Each row is a point on a tangle of strands that fork, close into loops and nearly touch. The rows are in no order.
Two points are linked if the straight distance between their rows is under 154. Some points are linked to none.
J_882: [-62 -31   7  -6 -29   1 -24  18  32  10   7 -32   5 -12  -5  -6   2 -16
  23 -16  16  40 -11  14 -13 -27  -5   8  25  62 -65  11  19  -4  -2   1
   0  12   0 -21  40]
J_773: [-28  -3  -7  44 -38 -33  -7 -15  36 -10  19 -18  34 -36  16   3  40  21
  -3 -10   4 -11  -1  -3  56 -16   8  -1  43 -28 -42 -10  19  20 -51  15
 -27   8 -35 -42  29]
J_987: [  1   4 -24 -20   2  23   7 -39 -25   3 -20  37  -1  15  -3  50 -53  30
 -50  35   9  36 -28 -45 -29  -1 -26   0   3 -55  20  43  19  46  26  38
 -21 -17 -40  -9   3]
J_532: [ 54   2 -39  -9  29  18  13 -42   1   2 -48  35 -18  29  25  31 -37  39
 -32  28  21 -36 -14 -33 -18 -18  -7 -12  13 -68  26  16  -4  33  -4   6
 -19 -52 -19   1  25]
J_44: [ 12   4 -13 -33 -20 -41  23  58   0  24 -24  20  -7  15  -8   9 -20 -13
 -28  -5  21  -3 -45  20 -19  46  33 -26  -6   8 -37  42  40  28  20  30
 -13  -4 -10 -43  10]
J_734: [  9   3  -4  -3 -21  -7   4  26  17  -6  -1  21   7  33 -14 -12  -1  17
  14  -4  57  62 -32  -2 -51   4 -10  10 -42  27 -27  36  14   1  30   8
  19  31  13 -19  -8]
J_153: [-10   2 -53 -10  39 -21  -9 -53  -4  -1  -8   7 -51  15  32  72   7  -2
 -25  32 -19  -8  28 -18 -18 -47 -20  -9  75 -41  20 -13 -22  28 -15  31
 -20 -56  -3   5  34]
J_505: [-20 -11  36 -16  13 -18 -10  26  15 -24  -4 -10  -6  -2 -50 -22  -1  22
 -34 -12  29 -25  45 -26  -7  20 -50  22 -48 -15 -13  14 -25 -16  26 -15
   8   3  45  23 -44]
J_612: [ 23  11 -30  26 -34  17  -2 -29  -5  -6 -17  37  25  28  28  37 -30  19
   1   2  42  31 -30   1 -26   5  28   2  19 -32  15  20  31  39   4  43
  -9   3 -53 -16  13]
J_391: [ -1  19 -14  20 -29 -16   7 -13  52  19   6  -2 -14   3  21  -2   6   8
 -33  17  61  11 -17  14 -10  17  32  10  41 -16 -58  23   2  33   6  30
 -18  -6 -32 -39  81]
J_218: [ 41  -8 -10  11 -21  26  28 -16  14 -26 -36   5  20  32  28  16 -35  66
  -4 -15 -17 -23  19  -4 -31  21   5   3 -44 -16  -9   9 -59  11  -5  16
 -32   3 -20 -38  35]
J_993: [ 44  15  -3  19  56 -16   5 -24 -17   8 -34  33 -18   2  17  -5   2 -26
 -26   6  30 -24  45   4  -3 -13  36  11  16 -42  50 -30 -21   2 -10  29
  24 -19 -12  31  13]
J_705: [ -2  10 -56 -18   7  -5  -2 -47  14 -10  -1  -1 -21  30   5  52  -5  24
 -16   5 -12 -18 -11 -42 -15 -26 -33 -29  34 -36  34  23 -12  -3   6  26
 -35 -85 -23  25  10]
J_195: [  0  19 -32  -1 -43   1  -1   7  18  42  17   8  36   7  34 -15  43  -7
 -27  31  29  56 -39   9  19  24  35  15  38   8 -73   1  26  27 -15  39
   5  26 -56 -28  61]
J_782: [ 38  -7  21  30  15  33 -13  -9   3 -32   0 -13  17 -21  -7 -22   9   3
  63 -18 -31  18  -4 -15  -1   8  43 -11  20  31  -2  10 -13  -3 -17 -34
 -26 -14 -11 -33  49]
J_551: [ 14   0   6  14  58  20 -36 -48 -13 -17  -1  -5 -16  -5   6 -11  19  -6
  63  -1 -36  34  11 -22  -1 -26   0  16  34  19  37 -14   1 -18 -37 -43
 -17 -22   3  13  24]
J_442: [  2   8 -12 -19  38  35  14 -28 -30  -5  -8  -3 -44 -29  -6  32 -13  32
 -14 -34   3 -11   9 -15 -26 -33   6  13  10   0   5  -6 -53   3 -24 -31
 -29 -69  21  21 -14]
J_444: [ 11   5  10 -26  97  16  39  -7 -17  23 -15   3 -30 -48  10  -8 -13  26
 -20  30 -39 -11 -31   3  -9  -2   1 -11  -1 -49  15  25 -27 -24  24 -49
  -9 -37  -4  17 -12]
J_855: [-22   6  26  -7  12  -9  -1  22  18  -9  36 -13 -39 -21 -29 -28  18  13
 -15  -9  19 -45  37 -13  14  21 -38  25 -30  19 -11 -14 -30 -24   0 -49
  59 -43  26  50 -31]
J_964: [-16  -1  23 -13 -10 -10  12  46  -3  10  27 -21 -12   9 -16 -21  29  16
 -24 -37  51 -63  -1  20  33  18 -33  19 -30  56 -22 -37   0 -20  18 -27
  60 -13  34  10 -13]
J_341: [  1 -37  13 -15  -8  27   1 -30 -45 -13  -9 -28   7   8 -12  19 -32 -18
 -15 -20 -52  25  -7 -19 -59 -26  11  13 -14   6  31  32 -27  15  -4 -11
 -62 -13   3 -60  -9]
J_483: [  6 -16  -5  50 -28   5 -56 -28  21  -1 -15 -15  39  13  34 -11   3 -26
  13  -6 -24  13  11  39 -15 -13  35  12  23  -5  -1   1 -29 -12   2  25
 -12  45 -63 -29  30]
J_932: [  8  12 -14  -4  -8  -9   5 -39  38 -15  -1   0 -21  40  33  59  -7  47
 -22  25  18  30   1 -23 -32  16 -10  13  64 -28 -28  22 -15  40  18  22
 -41 -16 -19 -45  79]
J_93: [ 13 -23  15  -8  23  20  15 -16   4 -23  -9 -17   6   3   1 -17 -25  16
  34 -16 -73 -30  11 -16   9  35 -18 -21 -13   0  29   1  -4 -54  -4 -36
 -27 -18  -9  42   1]
J_544: [-12  39  18  -8   9 -26   4  19  20  -9  -2  30 -13  30  -7  13 -25  21
 -43   9  88  30  -9  10 -13  52   9  22  14 -41 -24  24  18  39  31  24
 -30  23  15   5 -24]
J_271: [ -5 -11 -28 -14 -63 -12  22   2 -16  31   0  17  13  45  -3   2 -18 -21
   0  -8 -13  -4  -9  15  10  48 -12  -1 -38  18  11 -12  54 -13  -8  34
   5  46 -12   9   7]
J_646: [-28  -1  10  17 -20 -18 -26   7  28 -15  -7   6  24 -20   2  15  -7  -6
   9 -22   0   5   6 -16   6  -5  -1 -27  78 -46 -13  25  46 -25  16  22
 -33  11 -20  21 -22]
J_866: [-11  35  31 -26   8 -31  36  55 -16  17   3  25   9  30 -13   2   6  16
 -49   3  78   8   9  19  -5  38  -6  33 -28 -19  11 -20  16  40  18  35
   5  32  33  12 -53]
J_858: [ 13  -1  -7  14 -31   4  38 -19 -32 -19  35   7  -4 -59 -21  32  31   8
 -19  11  -1 -27 -19   6  54 -32   7  -6 -33   6  13 -35   2  -6 -11   5
  46   8  27  12 -13]
J_384: [ -9   1  15  26 -29 -17   5   3  10 -10  13  -4  26   7  32   2  35 -43
  21   4   9  44  -5  31 -19 -30  28  16  30  12 -11 -27  18  -1 -16   8
  19  58  20   4 -24]
J_995: [-25  -6  -1  -2  21 -13 -18 -61  14 -39 -13 -29  -8  37 -18   5  -8 -10
 -10  -2 -55  39  29 -45 -12 -18 -39 -17  30 -14  18  11  -1 -24  27  24
 -28  -6  18  52   6]
J_533: [-47  14   9  41  31   2 -53  -5  15   4  54  -9  -6 -60   5 -42  26 -12
  28  11 -10 -13  29  14  60 -15  -9   0  19 -33  23 -27 -28 -32 -33 -55
 -15 -26 -13  38 -15]
J_600: [  3  14 -44   7 -61  40  -2  16  -9  65   2  -7   9  -2  32  -2  -3  -6
   6  -2 -32  76 -37   4 -48 -22  17  -8  33  51 -27  30  30   4  15  36
  21  12 -65 -33  35]
J_850: [-17 -30  -7 -34 -18  35   7 -12 -36  27 -12 -10 -15   2  -1  25 -33 -21
 -11  -2 -48  37 -34 -12 -52 -24 -17  12 -10  35 -29  27  19  27   8   1
  -3  12  -2 -55  -8]
J_64: [  3 -27 -17   9 -43  33  16   7  -5  18   5 -28  46 -23  -2  -6   6 -10
  16   7 -45  -8 -35  25  12 -19  31 -28 -24  46 -33   4 -10  23  -3  31
  11  22 -31 -46  50]
J_415: [ 25  -6  -8  32   3   7  28 -31 -16 -30  45 -11   2 -53  29  24  52  18
   4   7  -3 -59  -7  13  55 -25  16  10   6  -1   7 -51  -2  10 -48  -5
  19 -24  -6 -17   3]
J_332: [  4  -5  11 -23  68  10  17  25 -18  -3  21 -15 -16 -51  -1 -10  -2  35
  17   8 -30 -22 -49  24   7  10   1 -11 -45   7  -7  15 -20 -18  15 -86
  13 -49   6  12 -41]
J_239: [ 58 -10  -9  28  23  23  59  -7  -2   4  19 -25   6 -28  40   5  39  22
   5  -5  23 -61 -22  24   4  -4  53   2   7  10 -19 -16 -28  23 -30  -1
   4 -31 -15 -51  36]
J_3: [-42  10 -21 -13 -10  -8 -11 -26   4  -3   1  48 -17 -20 -16  40  -9  15
 -18  38   6  36 -21 -32  -7 -19 -44   6  -5 -35 -23  20   7  12  20  14
  19  -4 -16   0  13]
J_913: [ 30   2 -27 -15 -35   5  53   3 -37  33 -13  17 -10  36  -3   4  -8   4
  -5 -16  -7 -25   3   2  -9  11  -7  12 -69  27  39 -25   7   6 -26   9
  13  22  32 -14  -1]
J_911: [-36  -5  -3 -13  18  19 -13 -25  -7 -22 -18   7   3  13 -30  22 -16  21
  24 -30  37 -11   8 -20  23 -20 -41  -7 -16  16  -2 -23  22   7   1  17
   5 -29  12  49  -4]
J_377: [ 10  25  14   8   7  -8   8 -17  21 -33  -7  12 -35 -19   5   1   6   7
  -9  -8   9 -18   4 -12  -5   1   5  -5   9 -22 -20   4 -38  -8  -1 -30
 -11 -32  12  -5  -1]
J_747: [-17 -10  24 -11   1 -16  -1 -23 -20  21  -9   5 -10 -25 -18 -13  11 -36
  -9  12 -54   0 -27  -3  20  24   0  12  -6   6 -16   5  25 -24  11 -23
   1  40   1 -20  27]
J_851: [-20  -6   1   4  22   4  10 -77  -9 -21   8 -53 -12  17  15  28  -1  -1
 -17   2 -86  53 -21 -21 -37 -15 -19   2  52 -11   9  28   6 -13  30  -8
 -42  -6  -4   1  13]
J_342: [-35 -16 -20  -4  20 -74 -37  26 -16   2  -8   6 -33   1 -41   9  -4 -13
  -5  -3  17  17 -15 -10 -16   9 -25   1 -11  16 -19  22  58 -13  23   1
  42  -8  39  29 -25]
J_371: [ 32  -4  36  -4  24  21  29  19 -16 -34  19  12  20   2  10  -5  -2   7
  10  -4   8 -71  46   1  17  -8 -14  -2 -14  -5  52 -44 -18   3 -15  27
  52 -51 -16  43 -54]
J_38: [ 15  10 -15 -46  76   0  -5 -36  13  -2  18 -21 -59  17  27  12   6  -4
  16  42 -71  -5  28 -20 -17 -16 -23   0  30   6  22 -19 -64   1 -21 -38
 -21 -69  13  27   4]
J_318: [-29  26 -29 -24 -54  -6 -38  -6  -1  39 -10   3 -29  21  35   6  -9 -18
 -11  20 -44  77 -31  21  -9 -18 -18   4  45  38 -37  32  58   0  10  18
  16  13 -38  -9  -7]
J_350: [ 23   8  -4 -36  60 -21  22  12   6  23 -17  26 -53 -30 -25 -18  -4   8
 -26  42 -20  -5  31 -35 -16   1  -8 -12 -32 -31  23  29 -34 -31  13  -3
  20 -56 -14  35 -10]
J_662: [ -5   4 -13   3  -1  -6   2 -59 -11   7 -15   0   5  39  -1 -17   2 -40
 -23  20   0  30   2  16 -16 -20  -7  25 -48  -9   4  -8  -1  18  -1  53
  15  34  -2  25 -32]
J_420: [  2  20 -18 -15  16  -7  -8  17 -47  48  -4  16 -38 -28 -43 -23  13 -20
 -27 -14   7 -32 -28  16  30   6  14 -10 -37  25  20 -13 -16 -37   8 -42
  27 -28  10  31  -7]
J_779: [ 24  -9  33  24 -45  34  -7  68   5   2  40 -47  29  -3 -17 -32  -3 -29
  13 -25   4 -52  35  28  23  23  29 -26 -15  34  10 -11 -24 -38  32 -22
  21  51  46  -6 -28]
J_816: [-36 -24  -7  -1 -63  24 -36   1  41   1 -15 -16  17  33  -1  14 -26   9
  53 -29  22  34  17  -8 -12 -18 -17  10  12  50  -3  -2  27   5 -18   4
  -2  17  10 -12  40]
J_335: [ -5   1  12  17 -18   7 -53  59  28 -17  46   0  33 -41 -18 -16  31  11
  42  -3  21 -56  43 -25  70  -7 -31 -14  16   2 -32 -12  10 -31 -13 -20
  11  26  14  -6 -41]
J_543: [  4 -14 -20  -2 -60   7 -18  64  11   4  30  -5  58  43 -32 -15  -3  -2
   3  17  58  45 -32  18  -2  51  15 -13 -52  36 -42  32  22  23  27  41
  15  53  -8  -9  -3]
J_492: [ -9  26   6 -34  -9 -14   6   1  -1   9 -14   4 -12  63   2  -3 -35  39
 -49  14  34  67 -13  15 -24  79  -6  40 -23  -4 -25  56  43  27  14  37
 -41  20 -16  -5 -21]
J_129: [ -5   1 -12  12 -45 -18  -9  34  55  10   5  14  31 -11  -6   1  26  32
  38   2  19 -18 -13 -13  27  13  -8 -22   5  -4 -25  15  26  -2 -14  25
  -7   1 -44 -34  36]
J_531: [ 16  10   4  -3  -9  -4   6  10  30  11 -19 -14 -31 -19 -10 -14 -22   8
 -38  -1  25   7  -5   8 -37  -4  34 -11  31   5 -48  57 -41  20  24  17
 -39 -33 -16 -55  80]
J_562: [ 22 -14  22  11  43  10   0 -41 -10  -2 -20   4   7  -8  38  -9  -4 -24
 -13   6   7  26 -25   3 -22  -9  36  18  70 -16 -21  13  11   5  13  -1
 -32   3 -39 -47  48]
J_781: [ 19  22  10  32   9   6 -40  21  15 -17  14   4  21   5 -11 -31  29 -23
  70 -13  10 -23  60 -36  25  -5 -18  -6  27  -3  21 -16  31 -19 -22  -4
  11  39  40  20 -42]
J_35: [ 39   1  27  -6 -27   9  47  58 -14 -30 -25   5  43   6  -3 -11 -21  40
 -11 -38  33 -12  16  27   0   9  25 -17 -44  21  -2  -7 -13  27   9  27
 -21  26  34 -37 -23]
J_522: [ -7  -2 -18   9 -50 -35 -10  21   4  13  41 -15  31  10  -7 -36  74 -47
  -1  24  19  28 -33   9  16 -10   0  -6  -8  15 -19 -18  28 -16  -2 -16
  32  66  14   1 -28]
J_520: [ 52  13   2   0  13  10  50  19 -23  16   8  -1 -17   9  23 -17  14 -13
  29   0 -28 -23 -17  18 -32  -8  27  -4 -46  22  49 -10 -28  -3 -24 -37
  19  -9  25 -25 -35]
J_123: [ 16   2   7 -21  28  18  18  16  17  -4  41 -28 -26 -10  16 -12   4  -1
  65  21 -53 -19 -15   6 -22   4   2  -9 -30  25  32   0 -14   6 -33 -90
  14 -51  15  12 -38]
J_802: [ 27 -25 -16  -2 -14  43  30 -21 -12  -3 -30  -5  28  32  27  15 -55  37
 -24 -17 -33  27  11 -33 -52  29  -8   9   5  -5 -21  30  -4  25  17  41
 -49   1 -51 -59  68]
J_748: [  7  12  26 -21  55  16  -1  -4 -35  -4 -31 -18 -27  -7  -6 -19 -13  10
 -10 -18 -18 -10  41  13 -19 -32  15  24 -25   8  47 -21 -55  16 -28 -39
 -36 -37  44   7 -35]
J_928: [  2  -1 -19   7 -27 -34   5  27 -16 -21  30  26  10 -39 -21  -1  51  -4
  -8  13  15  -5 -53   1  45  -3   2 -26 -33  19 -47 -13  13  -3   7 -24
  44  22  27 -26  -5]
J_623: [ -6 -37  37  12  -8  14  -2   1  -6 -45   2 -30  25  -2 -25   1 -20 -33
  33 -31 -27  42 -10 -17 -37  -2  25 -21  19  25   1  37  17   0  12 -11
 -44   1  11 -33   5]
J_127: [-32  23  22  -1  41 -37 -26 -14  -4  11 -10  -3 -53 -15 -27 -36  -1 -57
 -10  27 -45  14   1  16  17   7  -8 -10   8 -16   5   6   1 -21  30 -29
  -5  22  35  16   3]
J_243: [ 21  18  -5  32  30 -24 -48 -46  10 -36 -26   4  -6  21  21  -7  13   2
  40   4 -47  41  33 -20  -4 -34 -19  -5  64 -21  41   4   9 -25  -9  12
 -21  12 -21  14   9]
J_211: [ 18  15   3 -14 -22 -18  11  68 -28  27  22  20  28  43 -22 -11  11 -11
 -26 -14  63  -8  14   2   1  56 -11   2 -22   1  11 -20  31 -27  46  24
  34  66  25  43 -41]
J_980: [-27 -17 -23  -5  50  34  -7 -39 -24  18   3  -2 -41 -41 -14   4  10   5
  33  17 -41  47  -6 -46 -10 -59 -38   7  17  18   8   5  13 -21 -13 -32
  29 -18  20  21  20]
J_160: [-36   6   2  12 -13 -20 -19  -9  17  14  22  26  25 -18   6  -1  26 -21
 -29  17  48 -36  22   6  62   9 -19  14  25 -46 -22 -43  13  -3  -2  38
  11  37 -14  24   3]
J_324: [ 28  31  29 -29  45 -25  -2   0  27 -32  -8   4 -49  34  32   0   6  -8
   6   5 -21 -36  49 -12 -23  20 -13  13  37  -4   6 -27 -54  10 -17 -24
 -17 -51  16   2   4]
J_735: [ -4 -34  -7 -34 -39  29  20 -16 -33  32   0 -11  25  12   9  16  -1 -29
 -13   8 -17   9 -38  24   1 -12  14  22 -34  44 -44 -15   5  38 -18  19
   6  40   1 -58  13]
J_825: [ 10 -30  23  25 -16  20 -22 -51  -1 -24  -3 -10  35  11  -5 -12   1 -12
   9  -5   0 -18  18  16   3 -11  -3  25 -35  -1  11 -18 -36 -22   1  10
  -1  38  -7  -5  -3]
J_873: [  1  -4 -21  19 -42  -8 -16  72  29  11  25 -10  60 -19 -34 -27  34  16
  24  -4  44  10 -21   9  22   7  13 -34  -4  40 -51  17  13   1  16  43
  25  27 -19  -4  46]
J_55: [-17  -4  15   2 -11   0  -8 -17 -10 -26 -31   6  17   1 -25  19 -52 -11
 -41 -30  10  -2  11  -5  -5  14   7 -17  18 -52  -5  28  12  -4  36  38
 -33  16   4  43 -43]
J_789: [ -6 -21  -2 -14 -40 -29   8  18 -26  32 -14  -2   1   9 -25 -21  -7 -35
 -32   2 -44  11 -15  11   2  38   1   1 -41  17   5   6  25 -42  22 -13
  31  72  29  23  -9]
J_718: [  9  17 -20   9 -33  30  29 -10 -31  18  12  34   5  34  18  68 -19  24
   1   8  42  62 -23   8 -43  15  31  41 -10   1  19  -3  12  51 -17  38
   3  33  -2 -18   2]
J_267: [ 26  16   1  23   8  28 -18  -3  -7   1  25  18   5 -73   3 -26  21   2
  34  12 -22   0 -35   6  59   8  52 -12  21   5 -15  -5 -16  -7 -25 -71
 -10 -23 -23 -22  39]
J_966: [ 20  -1  20 -20  28  14  32  28 -25  20  16 -18 -10  10  -1 -48  27 -45
   6  21   2 -18   5  13   3 -23  -3  10 -47  35  67 -44 -26  -2 -16 -50
  66  -4  50  18 -34]
J_493: [ -2  17   1   1  26 -10  13   5  24 -11  10   2 -56 -35  24 -18   9   2
 -11  17   2   2 -32  12 -23 -13  13 -26  28  -7 -51  36 -45   3  17 -41
 -30 -38   2 -57  40]
J_212: [ 72 -18  13   1  22  33   9  -3  -7 -53 -27  -1  30   9  27  -9 -23  43
   6 -29  -2 -37  24   4 -16   4  34   1 -30  -2   9  -2 -68  15 -27 -18
 -33 -33 -20 -18 -15]
J_596: [ -6 -23  26 -28   3  18   4   2 -18 -17 -26 -12  -4 -15 -26 -23  -9  16
 -20 -11  21   5  20  -7  -6 -39 -16  34 -53  26  14  -7 -30   8 -19 -41
   4  15  74  -7 -30]
J_274: [ 46  13 -17   5  43   5  20 -55 -50  37 -33  33  -7  15   7 -23   2 -27
 -25  13 -10  28  -6 -10 -18 -13  18  22 -10 -16  32  -5   1  -6   8  38
   9  24 -24   3  17]
J_202: [  7  -8  11  -3  28   9  23 -11   4 -32  -9  -9  11  10  -1  12 -10  20
  12 -36 -12 -62  44 -30  20  23 -25 -20  13 -18  30 -26   5 -20 -10  17
  -7 -49  -8  68 -13]
J_278: [ -4  11   4  34 -26   0 -58  24  69 -29  11 -35   7  31  14 -23  19 -15
  73 -11 -10 -18  55 -16 -10 -22 -16 -16  28   6   6  -2 -15  -6 -27 -19
 -11   6  24 -12 -24]
J_257: [-18  -3  14  -7  60 -21   3   4  25  19   2  -3 -29 -39 -26 -28  13 -32
 -11  41 -28 -36  53 -28  36  11  -2 -31   3 -45  19  -8 -20 -28  10   3
  16 -55 -27  55  -1]
J_660: [-16 -35 -37 -14  15 -17  -8   8 -30   7 -25   9 -30 -23 -32  20 -13  10
  16   0 -31  31 -27 -47 -19 -21 -31  -5 -24  35   8  29  51 -14   1 -31
  61  -8  39  17   1]
J_769: [ 13 -11 -25 -36  -7  -2  39   2 -36  23 -13   9 -20   5 -29  24  -7  20
  -9 -16  -5 -45 -24 -19 -10  12 -15  -4 -60   9   3  20  13  29 -27   8
 -20 -28  13 -48 -12]
J_934: [ 30  10  20  46  31 -17  -7 -12 -10   3 -11   5  13 -12  29  -6  22 -41
   6  -8 -15 -36  11  28  25  14  49   2  48 -42  54 -31   7 -19  -6  -5
  -1  22 -11  19   8]
J_94: [-12 -21   1   1 -13  11 -25 -23  54 -24   2 -50  -1  44  10 -14   0   7
  51 -20 -41 -32  21 -19 -12   3 -33  -8  -3  27  10  -5 -19 -33 -21 -30
 -29 -25   0   9   9]
J_983: [-18   6  11 -29  23   2  10 -13 -37   7 -62   9 -17  -8 -18  -2 -44  23
 -49 -32  -8  31   3   5 -21 -26  -6   3  -8  -9   3  17   0  -7  28  18
 -22  10  14  27 -26]
J_702: [  4  12  23  23 -32  -8  24  10  25 -22  18  17   9  27  11  34  14  15
  28 -10  58  35  13   8 -46   5   9  31 -11   4   8 -11   0  21  -5  20
  12  26  24  -9  -1]
J_871: [-35   3  -6  -2  -4 -25   1  24  21  29  19   9 -14 -25  14  -7  46 -20
  31  18 -19 -30  -7   7  13 -39 -30  -5  -7  10  19 -24  12 -29 -29 -25
  35 -11  -2   5 -20]
J_927: [  7   2   9  19  44  -5  -4 -10   6   7  44  -1 -20 -51  -1 -10  27 -28
  23  31 -21 -27  46  -4  14  -5  26   9  10 -29  66 -23 -30 -17 -44 -23
  16 -69 -36  51 -16]
J_625: [-42 -10  -9   1 -41  16 -33  27  32  -3  10  -3  23  21 -18  11  -3  19
  48 -20  69  -9   9  -4  34 -17 -47   2 -13  34  15 -30  44   0  -8  -5
  38  21  34  26 -14]
J_954: [ 29  25   1  -6   5   3  -8  35 -27  19  38  18  -6 -53  -6 -32  35 -16
  -8   7   9 -50 -36  27  76  24  36 -27   2  13   1 -44 -25 -31   2 -71
  24 -19  -7  16   0]
J_251: [-35  -7 -12 -22 -10 -42 -39  31   8 -21  -4  14 -17  48 -36  36 -47  25
  12 -11  21  35  -7 -27 -25  49 -47 -12   7   7  -3  47  58  -1  41  11
 -17  -2  14  18  -6]
J_290: [ 35  -7  45   8  -4  31  16  58  12 -12  -7 -32  27   4  -4 -37 -12  -4
  26 -34   7 -30  27  37   4   8  39 -18 -19  56 -11 -25 -50   3   8  -3
  -1  20  38 -21  10]
J_552: [-36  -4   7   1  -5 -16   4 -25  25   6 -16 -39  -9  36   4 -25  -7 -57
 -10  13 -13  -8  26  23  -3 -24 -21   6 -26   0  19 -30   4  13   2  16
  45  44  47  43 -38]
J_361: [-36 -20 -18 -15 -48   9  20 -11 -18  -9  -9  12  21  61  -5  23 -78  12
 -13   8 -20  24   2   5   1  50 -32   9 -63  -3  18   6  36  33  -9  36
 -31  42  -5   7 -10]
J_965: [-39  14  -2   4 -22 -20 -32 -12  16  14  -5 -14 -21  -6  26  -1 -12 -16
   0  -5 -23  42 -28  35 -15 -33   4 -26  77   2 -18  40  33 -25  30  10
 -28 -10 -46  -6  -7]
J_695: [-13  27  19  37  -4  10 -23   5  -8  19  -2 -21 -16  -9   2  -7  -9 -34
  37 -32 -46 -18  17  43  28   9  34 -18  21   0  63 -32   0 -31   1 -40
  -1   7  27  44 -12]
J_103: [ -8   5   5  20 -49 -19  21  13  44   6  17  19  41  -9  13  25  17  30
  -7  22  31 -38  -7   4  42  39  -7  -4   7 -54   2  -8  36  -8   8  34
  16  38 -34  12   3]
J_400: [-36   6  39  38  26  -7 -33  51  52  -5  52 -37  23 -38  34 -27  32   2
  58   5 -23 -17  28  31  31  -8   8 -11  44 -24   1 -20 -38 -20 -34 -56
 -30 -22 -15 -20  -3]
J_703: [-33  10 -15 -20 -14   6 -11  -8 -24   8 -18  49  20  -2 -22  29 -28  15
 -41  34  19  48 -42  -2  25  24 -18  16 -35 -16 -32   7  25  33  33  26
  35  41 -16  29 -13]
J_558: [ 36   8  29   5  -1  24  24  30  -7 -37 -15  14  36  16  22   6 -21  31
  -2 -38  54 -56  19  29  -5  -9   7  -6 -20 -11  21 -26 -33  15  10  20
   7 -22   0  -3 -49]
J_166: [-43 -10 -13 -36  33 -11  20  11 -46  34 -41  27 -12 -29 -38  12 -22   4
 -63  18  13  43   6   2  10 -36  -3   1 -50  -9 -24  -4   3  21  27  40
  36  12  19  35 -23]
J_388: [-11  -7 -13  64   1  -7 -62 -26  16  -2   0 -15  21 -25  34 -10  30   4
  11 -14  -9  14  10  17  21 -45  25  20  51 -15  -7 -10 -29  -1 -45 -10
 -27   3 -63 -51  43]
J_709: [  4  12  17   3   1  -4  -5   4 -13  13  17   1  33  25   4  -7  18 -47
 -12 -17  49 -21  31  14  30  41  13  17  33 -12 -17 -32  43  -7  13  52
   1  64  15  41 -35]
J_515: [-13 -26   1 -40  15 -32  18  22 -27  -5 -22  36   2 -27 -27  29 -20   5
 -48   0  36 -40 -42  -5  20  14  -6 -14 -16 -27 -33  22  30  26   9   5
 -10 -22   1 -27 -10]

A piece is two or more points that can be reached from each other along the links. Count, over all rows, the pieces, the separate loops (a circle has one, a figure eight two, a Y none), the forks (points with three links) and the tips (points with one).
pieces: 5
loops: 0
forks: 13
tips: 23

How many points has the smallest loop of links through each point below? Write - if it is on no loop.
J_218: -
J_274: -
J_520: -
